Each row is a point on a landscape with many valleys, with its height.
From any point a ball rolls to the lowest of the 3 points nearest to it. It stops when none of these is lower. Distance is the straight distance between rows; heights are no part of it.
limit: [ 25  17  -1 -23  -1   7 -31  48 -16   7]  (h 660)
zevi: [ -4 -17   5  39  42  18  67 -14   9 -25]  (h 113)
Katid: [-49 -27  15  -8  -4  -2 -16   5  -4 -22]  (h 343)
zifo: [-17 -24   7  34  43  10  41  13 -18   1]  (h 286)
duz: [ 25  18  -8  -2  27  14   2  69 -28  46]  (h 670)
pigup: [ 21 -10  13  33  46  -4  49  -8 -10  16]  (h 81)
napan: [ 33  30  -9 -35 -67  12 -68  -5  -6 -44]  (h 97)
duven: [-16  -9  20   8   4 -17  23 -51  12 -40]  (h 217)
bov: [-16  -9  -3   2  36  13  -4  79 -25  35]  (h 596)
Dirof: [-17 -12  -6 -11  24  18 -22  82 -16  17]  (h 609)
Kupud: [ -7  -4  23  10  23  -9  21 -25   0 -10]  (h 128)
dekek: [ 32   0  -1  10  39  -7  30  18 -12  41]  (h 348)
zufaf: [-66 -25  34 -11 -30 -13 -14 -58  12 -69]  (h 57)
sof: [ 61  32 -27   0 -16   2   1  11   2  49]  (h 276)
rig: [ 53  20 -12  -4  22   2   8  31 -14  54]  (h 54)
kek: [ 33  66 -33   1 -89  -4 -34 -28  28   4]  (h 101)
taf: [ 25  34  -5 -33 -65 -13 -41 -38  27 -15]  (h 80)
kir: [-53 -26  23   4 -11  -2   8 -50  14 -61]  (h 165)
bos: [-45 -38   0  25  23  11  22   8  -8 -11]  (h 384)
tenen: [-32  -7  10 -12   8  -3 -14  17  -9  -5]  (h 373)
pogu: [ 18   9  14   2  -9 -27   7 -62  12  -2]  (h 240)
veb: [ 12  12  -6 -13  13  16 -16  79 -30  17]  (h 635)
veg: [ 50  49 -27  -2 -40   2 -14   4  16  33]  (h 129)
vop: [-33 -28  13  25  12  19  45 -20   6 -42]  (h 212)
Seko: [ 45  15  -7   4  11 -17  16 -10  -2  47]  (h 282)
zizu: [ 42  25  -7  -6  14  -7 -10  22  -8  39]  (h 433)
sif: [ -7  17   6 -38 -23   1 -42  14  -5 -21]  (h 33)
Guli: [ 27  12   0  -2  -6 -26   8 -32  14  17]  (h 254)
nuzal: [ 13  22  15 -19 -20 -27  -9 -45  16  -3]  (h 223)
rikat: [ 41  43 -22 -19 -76  16 -53 -20  12 -14]  (h 89)
fal: [ 18  18   7 -30 -20 -10 -25  -2   5   4]  (h 117)
zomo: [ 38  49 -28  -8 -49  -2 -28  -7  16  10]  (h 82)
kugaz: [ 19  -6  10  23  32 -10  44 -24  -2   3]  (h 64)
voma: [ -9 -16   4  20  48   8  26  31 -26  26]  (h 345)
Segu: [-25 -44 -15  49  45  26  59  18  -3  -2]  (h 324)
Ses: [-67 -52  -7  18   1  18  13 -12   7 -47]  (h 85)
gine: [  7   9  16  -9 -35 -33 -10 -73  27 -17]  (h 234)
pud: [-33 -56 -13  42  31  32  49  13   3 -18]  (h 350)
refi: [ -1  12  23 -25 -29 -24 -25 -54  16 -18]  (h 204)
Kop: [-53 -30  -3   1  13   4 -17  35 -16   8]  (h 593)
pum: [-21  -9  20  -7  10 -12  -1 -16  -2 -19]  (h 213)
sakiv: [ 19   9  15   7  -9 -31  13 -86  24 -31]  (h 262)
Damet: [ 30  37  -5 -25 -42  -7 -32 -18  22   5]  (h 66)
Letoz: [ 33  48 -17  -6 -67 -15 -22 -40  39  15]  (h 88)
Rebu: [-35 -34 -11  25  44  15  22  36 -18  13]  (h 44)
bise: [-41 -80 -36  30  22  45  32  16   0 -11]  (h 385)
Susa: [ 16  13  15 -12  12  -7   4   8 -11  17]  (h 512)
fup: [-30  10  26 -40 -22 -17 -34 -42  12 -41]  (h 172)
Kisop: [-44 -62 -29  28  32  25  10  44 -12  16]  (h 281)
ziva: [-18  -6   5  -3  25  -2  -7  41 -17  18]  (h 528)
notuv: [-18  -2   2 -26   5  14 -29  56 -14  -2]  (h 650)
zuses: [ 21   5  -2  -8  25   0  -3  44 -18  32]  (h 588)

Where does a ball stop that starts at each point below?
Dirof -> kugaz
Susa -> sif
Kop -> kugaz
limit -> rig
duven -> kugaz
bise -> Rebu
kek -> Damet
rikat -> Damet
pud -> Rebu

Call two points neighbours if one is among the 3 nearest of the other. Go from one point of each pair to the other, from neighbour to neighbour, staying as low as possible. Name the highest point that can't be avoided.
kugaz and zufaf -> vop
Ses and zufaf -> kir
zufaf and Rebu -> zifo
